Points on a hilly landscape, in no order, each with its height.
From any point a ball rolls to the lowest of the 6 points nearest to it. It stops when none of these is lower. Distance is the straight distance between rows; heights are no part of it.
veg height 32.9: [139  98 127 116 108 130 144 115 126 131 134 129 131 129 116 133  96 123
 106 112]
Faken height 10.3: [ 93 156 146 147 130 136 175 107  98 150 120 199 106 180  96 135  80  80
 102 152]
gida height 51.5: [ 80 180 140 143 133 137 112 148  81 133  94 171  84 140 146 131 121  95
 123 169]
dibak height 25.2: [108 134 138 118  89 119  93 142 102 133 138 126 104 130 156 128 116 105
 111 148]
vinuf height 23.3: [156  98 117  99  86 118 101 126 142 122 154  91 151 121 137 112 121 157
 122 100]
dama height 7.5: [ 93 202 117 178 210 126  98 179  93 168  72 151  86  94 141 127 198 141
 147 168]
neze height 42.0: [144  80 130  90  83 123 174 109 124 106 165 115 118 145 143 101  93 118
 123 102]
lano height 23.9: [ 96 173 134 151 141 131  76 171 115 142  96 137  93 110 159 133 171 133
 119 162]
buzi height 44.8: [100 156 138 155 144 124 117 145 108 154 101 156  93 132 127 145 127 109
 119 156]
taf height 24.4: [125 124 119 135 115 108  85 140 130 150 133 123 131 124 144 123 137 132
 113 132]
Vimo height 70.0: [189  96 117 121 151 136 164  90 183  94 147  83 186  94 112 133 155 178
 162 105]
Manur height 36.6: [127 122 139 135 118 119 129 128 108 141 121 141 115 127 120 125 100 116
 118 135]
Nopa height 32.4: [174 116 127 130 145 121 123 120 168 141 121 116 160 102 113 144 131 161
 147 107]
Pep height 28.5: [153 127 130 156 148 138 147 111 139 158  98 148 122 108  94 156 114 142
 141 141]
nul height 34.0: [157  74 139 124 127 137 215  97 147  86 145 124 125 130 113 124 113 144
 135  89]
Geku height 39.8: [154  79 139 100 104 132 198  98 120 114 149 129 116 142 117 114  88 116
 114 103]
Tos height 27.3: [102 144 124 139 109 108  84 165 106 138 119 136 110 127 146 139 134 123
 107 148]
Daf height 46.0: [ 71 192 133 172 164 130 105 161  81 141  88 172  80 120 144 146 164  97
 124 174]
tov height 20.6: [ 46 176 126 141 118 121  77 186  64 132 122 131  98 110 172 116 169  81
 117 160]
val height 21.2: [ 92 146 119 112  96 108  48 161  96 134 147 106 127 129 162 113 151 122
 101 129]
lenap height 29.7: [118 146 142 154 158 130 179 102 117 150 106 180 115 170  92 133  85  90
 123 156]
ret height 47.4: [181  65 140 119 145 138 173  90 170  90 162  87 160 116 109 110 140 178
 156  96]
Vunak height 33.1: [103 188 152 172 190 149 148 130 124 156  78 198  91 142  89 157 119 107
 143 186]
Mogar height 29.1: [148 127 125 154 164 130 125 128 159 161 100 130 150 107  97 159 143 158
 136 125]
suraf height 34.4: [172 151 104 119 159 130  67 131 180 144 120  65 179 119 135 131 165 179
 151 104]
kon height 44.6: [147  71 128  88  93 147 227  84 149  76 178 119 118 143 144 108  93 125
 127  93]
Mola height 27.4: [125 116 110  87  63 112  67 142 120 126 153  80 144 130 159  87 129 113
 107 100]
kosub height 32.5: [153  83 105  67  68 108 110 120 150 118 186  67 161 129 164  84 125 132
 126  76]
Veduk height 29.8: [124 162 125 161 174 133  94 165 136 167  82 130 108 108 112 148 174 154
 149 157]
Suf height 22.5: [104 111 113  96  77 111  80 143 125 121 155  97 129 134 164  96 122 111
 112 113]
Nemaf height 51.6: [126 162 111 138 163 129  47 183 138 159 103 118 134 113 147 147 186 183
 146 131]
vuvuf height 66.3: [106 144 148 133 116 127 146 132  92 137 123 172  89 164 122 126  97  96
 105 156]
ruf height 26.7: [150 156  97 100 126 140  37 162 163 142 135  92 160 124 145 124 148 166
 146 122]
rufif height 28.2: [124 142 130 170 157 135 106 144 135 157  91 144 106 112 107 150 133 144
 132 157]
Puno height 35.7: [105 133 142 134  93 128 183  96 107 143 147 170  90 181 113 115  57  85
 107 131]
tep height 24.8: [ 89 151 142 133 104 136 181  82  92 136 149 191 105 190 109 127  77  53
  96 147]
ruri height 21.1: [ 78 154 121  98  85 112  59 169  91 119 142 114 121 126 170 100 136 100
 108 146]
Nuvoz height 35.8: [155  78 126 108 100 107 166 114 134 117 146 107 140 124 130 126 104 134
 123 100]
num height 20.9: [ 68 148 125 130 110 108  53 184  74 134 144 128 119 120 171 125 149  99
 118 154]
bug height 62.7: [ 76 197 136 164 141 133 131 156  73 137 106 183  90 141 149 149 135  84
 131 178]
ded height 36.1: [160  63 129 101 101 142 201  95 162  63 160  91 139 120 138 108 122 150
 130  83]
Bup height 44.4: [141  67 122  71  75 135 229  85 143  48 169 113 103 131 147 103 116 138
 117  83]
bepug height 29.3: [120 162 141 167 183 146 118 141 125 159  83 161 102 119 106 164 141 124
 137 180]
biber height 18.3: [180 104 109 101 105 114 118 113 157 102 159  76 177 116 138 109 135 141
 128  78]
koz height 49.9: [191  97 117 120 137 132 148  99 179 105 145  77 186 114 123 120 149 160
 142  86]
repat height 28.9: [125  89 122  97  74 116 109 123 104 117 156 117 117 131 149 104 108 100
  99 116]
dovi height 27.9: [163  84 120 107 111 128 145 110 154 110 142  94 153 120 131 125 126 145
 135  88]
kudok height 12.9: [ 61 185 141 154 147 139  81 173  76 130  95 151  90 117 164 110 164 108
 128 166]
zono height 45.5: [141  88 130 109  95 134 188  84 116 116 147 148 114 156 127 117  81 100
 123 116]
sagib height 30.2: [118 145 141 168 150 122 137 129  99 155  91 165 111 132 109 149 105 114
 124 162]
Mabev height 28.4: [158 113 133 139 144 111 116 126 148 142 106 131 136 102 117 150 127 145
 131 127]
karik height 28.8: [150 114  95  77  99 103  62 132 162 136 160  67 166 143 157 106 135 151
 122 100]
Dep height 36.7: [145 111 139 117 119 125 158 110 119 123 126 158 118 141 107 143  84 106
 124 133]
Rad height 61.8: [193 115 123 119 159 146 131 109 184 124 131  72 181 102 113 134 150 182
 154  99]
tonu height 23.2: [ 68 177 131 148 127 124  84 170  73 127 108 142 102 128 153 129 134 106
 125 162]
vason height 28.0: [146 111 120 133 117 122 102 137 125 137 122 119 132 119 133 130 127 153
 126 117]
Pifa height 21.7: [ 33 182 140 132 105 121  89 180  45 119 118 157  88 136 166 117 134  68
 110 169]
Moni height 21.0: [ 41 185 138 133 111 125  79 183  44 114 134 145  91 121 180 123 153  75
 111 161]
Vibik height 25.7: [137  95 115  93  83 102  88 137 139 128 170  86 144 130 143 102 126 125
 113 107]
nunik height 29.5: [162  75 132 144 166 158 204  96 145  93 117 136 143 122  82 130 123 150
 155 109]
latut height 29.2: [ 74 201 132 154 121 135 166 103  87 132 148 209 100 200 106 126  90  56
  86 166]
leli height 14.8: [169  99 123  80  93 117 131 111 168 101 169  70 167 121 150  97 138 141
 129  73]
rek height 29.9: [149 123 109 107 129 118  82 146 140 124 136  98 164 111 135 128 149 156
 124 104]
Gita height 31.9: [166  89 133 121 132 123 176 105 155 109 140 108 145 101 101 130 122 154
 143  93]
Motu height 13.5: [ 48 177 139 129 100 116 134 132  64 132 134 174  92 163 129 135 106  79
  89 159]
kifuv height 22.1: [ 70 198 121 157 158 132  78 193  80 142  91 150  89 113 175 117 189 113
 135 169]
relil height 30.3: [167  87 130 141 168 148 191  82 164 111 129 137 151 107  80 144 122 143
 173 115]
Dezoz height 32.6: [163 137 115 147 153 124  81 141 159 157  99 117 139 101 119 143 160 159
 138 132]
Gor height 56.4: [ 79 186 134 163 154 123 130 146 104 149  93 181  75 139 117 154 133 112
 142 182]
som height 31.7: [172 141  97  93 138 137  78 136 192 132 144  59 204 144 145 126 154 170
 154  87]
fup height 34.2: [148  78 115  72  77 113 159 107 129 100 168 105 138 112 145 106 113 124
 114  87]
gufal height 33.2: [189 161 104  90 161 142  59 112 210 153 142  29 211 145 136 146 155 196
 162  89]
Romi height 24.6: [ 67 133 135 118  80 115  78 160  90 125 142 142 102 143 147 110 121  87
  92 148]
sinaz height 77.3: [188  89 134 134 171 135 158  97 169 111 128  93 188  96  84 136 146 177
 154 105]
bap height 21.5: [ 96 155 116 137 125 114  57 173 121 134 123 113 122 120 157 129 158 133
 125 135]
raf height 33.0: [104 182 130 167 168 135  83 157 106 159  89 150  82 107 128 149 158 124
 130 168]
dopo height 40.7: [156  81 132 115 122 137 211  92 129  96 141 144 117 148 113 129  80 120
 127 106]
kal height 14.1: [ 88 191 144 182 166 140 183 106 114 155  99 227  96 168  78 148 100  92
 133 184]
sorez height 28.7: [133 114 150 156 172 143 181 107 152 146 104 159 129 108  93 151 109 127
 148 139]
rede height 23.4: [158  83 122  83  85 122 157 110 154  84 167  73 144 120 145  81 120 150
 128  89]
mige height 37.9: [159 140 105 121 143 137  61 148 169 143 112 105 164 115 135 138 158 162
 134 127]
dop height 14.0: [123 157 144 167 190 149 181  95 137 163  80 190 111 156  62 161 117 104
 147 160]
Fud height 39.0: [130  94 142 155 154 145 216  93 116 135 123 180 121 152  86 140  88 102
 121 137]
lor height 38.3: [177 116 110 106 142 131  99 104 174 139 139  83 193 114 123 132 142 172
 145  95]
bazi height 28.1: [136 122 153 173 160 137 168 107 129 153  97 172 112 139  78 141 107 119
 137 142]
vel height 21.3: [100 146 106 104 121 114  42 177 124 133 134  97 148 123 153 120 169 141
 119 132]
zadi height 40.8: [160  61 137 113 132 139 203  88 164  74 155  87 152 116 130 124 132 165
 143  88]
Lafu height 33.9: [177  78 121 104 115 130 166 107 165  88 168  84 161 106 124 114 141 160
 132  71]
Zeg height 34.6: [176  52 149 130 141 157 224  81 174  58 142  87 169 104 100 137 142 169
 161  94]
tev height 29.0: [155  86 142 136 145 135 168 103 151 123 115 137 149 117 102 150 118 146
 146 116]
papu height 26.6: [135 132 132 144 122 118  91 143 136 149 110 133 134 114 131 135 135 133
 127 143]
lev height 59.8: [113 117 144 127  90 118 136 120 103 133 132 148 110 134 135 119  87 100
  98 138]
fof height 35.3: [ 92 178 141 160 163 137 148 132 119 153  94 196  89 164  92 154 109 112
 140 167]

Where does a ball stop that starts at each point below?
taf => kudok
vel => kudok
Tos => kudok
ret => leli
Vimo => leli

For each start below, name every point that the ball comes to, in order.
papu => taf bap num tov kudok
suraf => ruf vel ruri num tov kudok
Vibik => Suf ruri num tov kudok
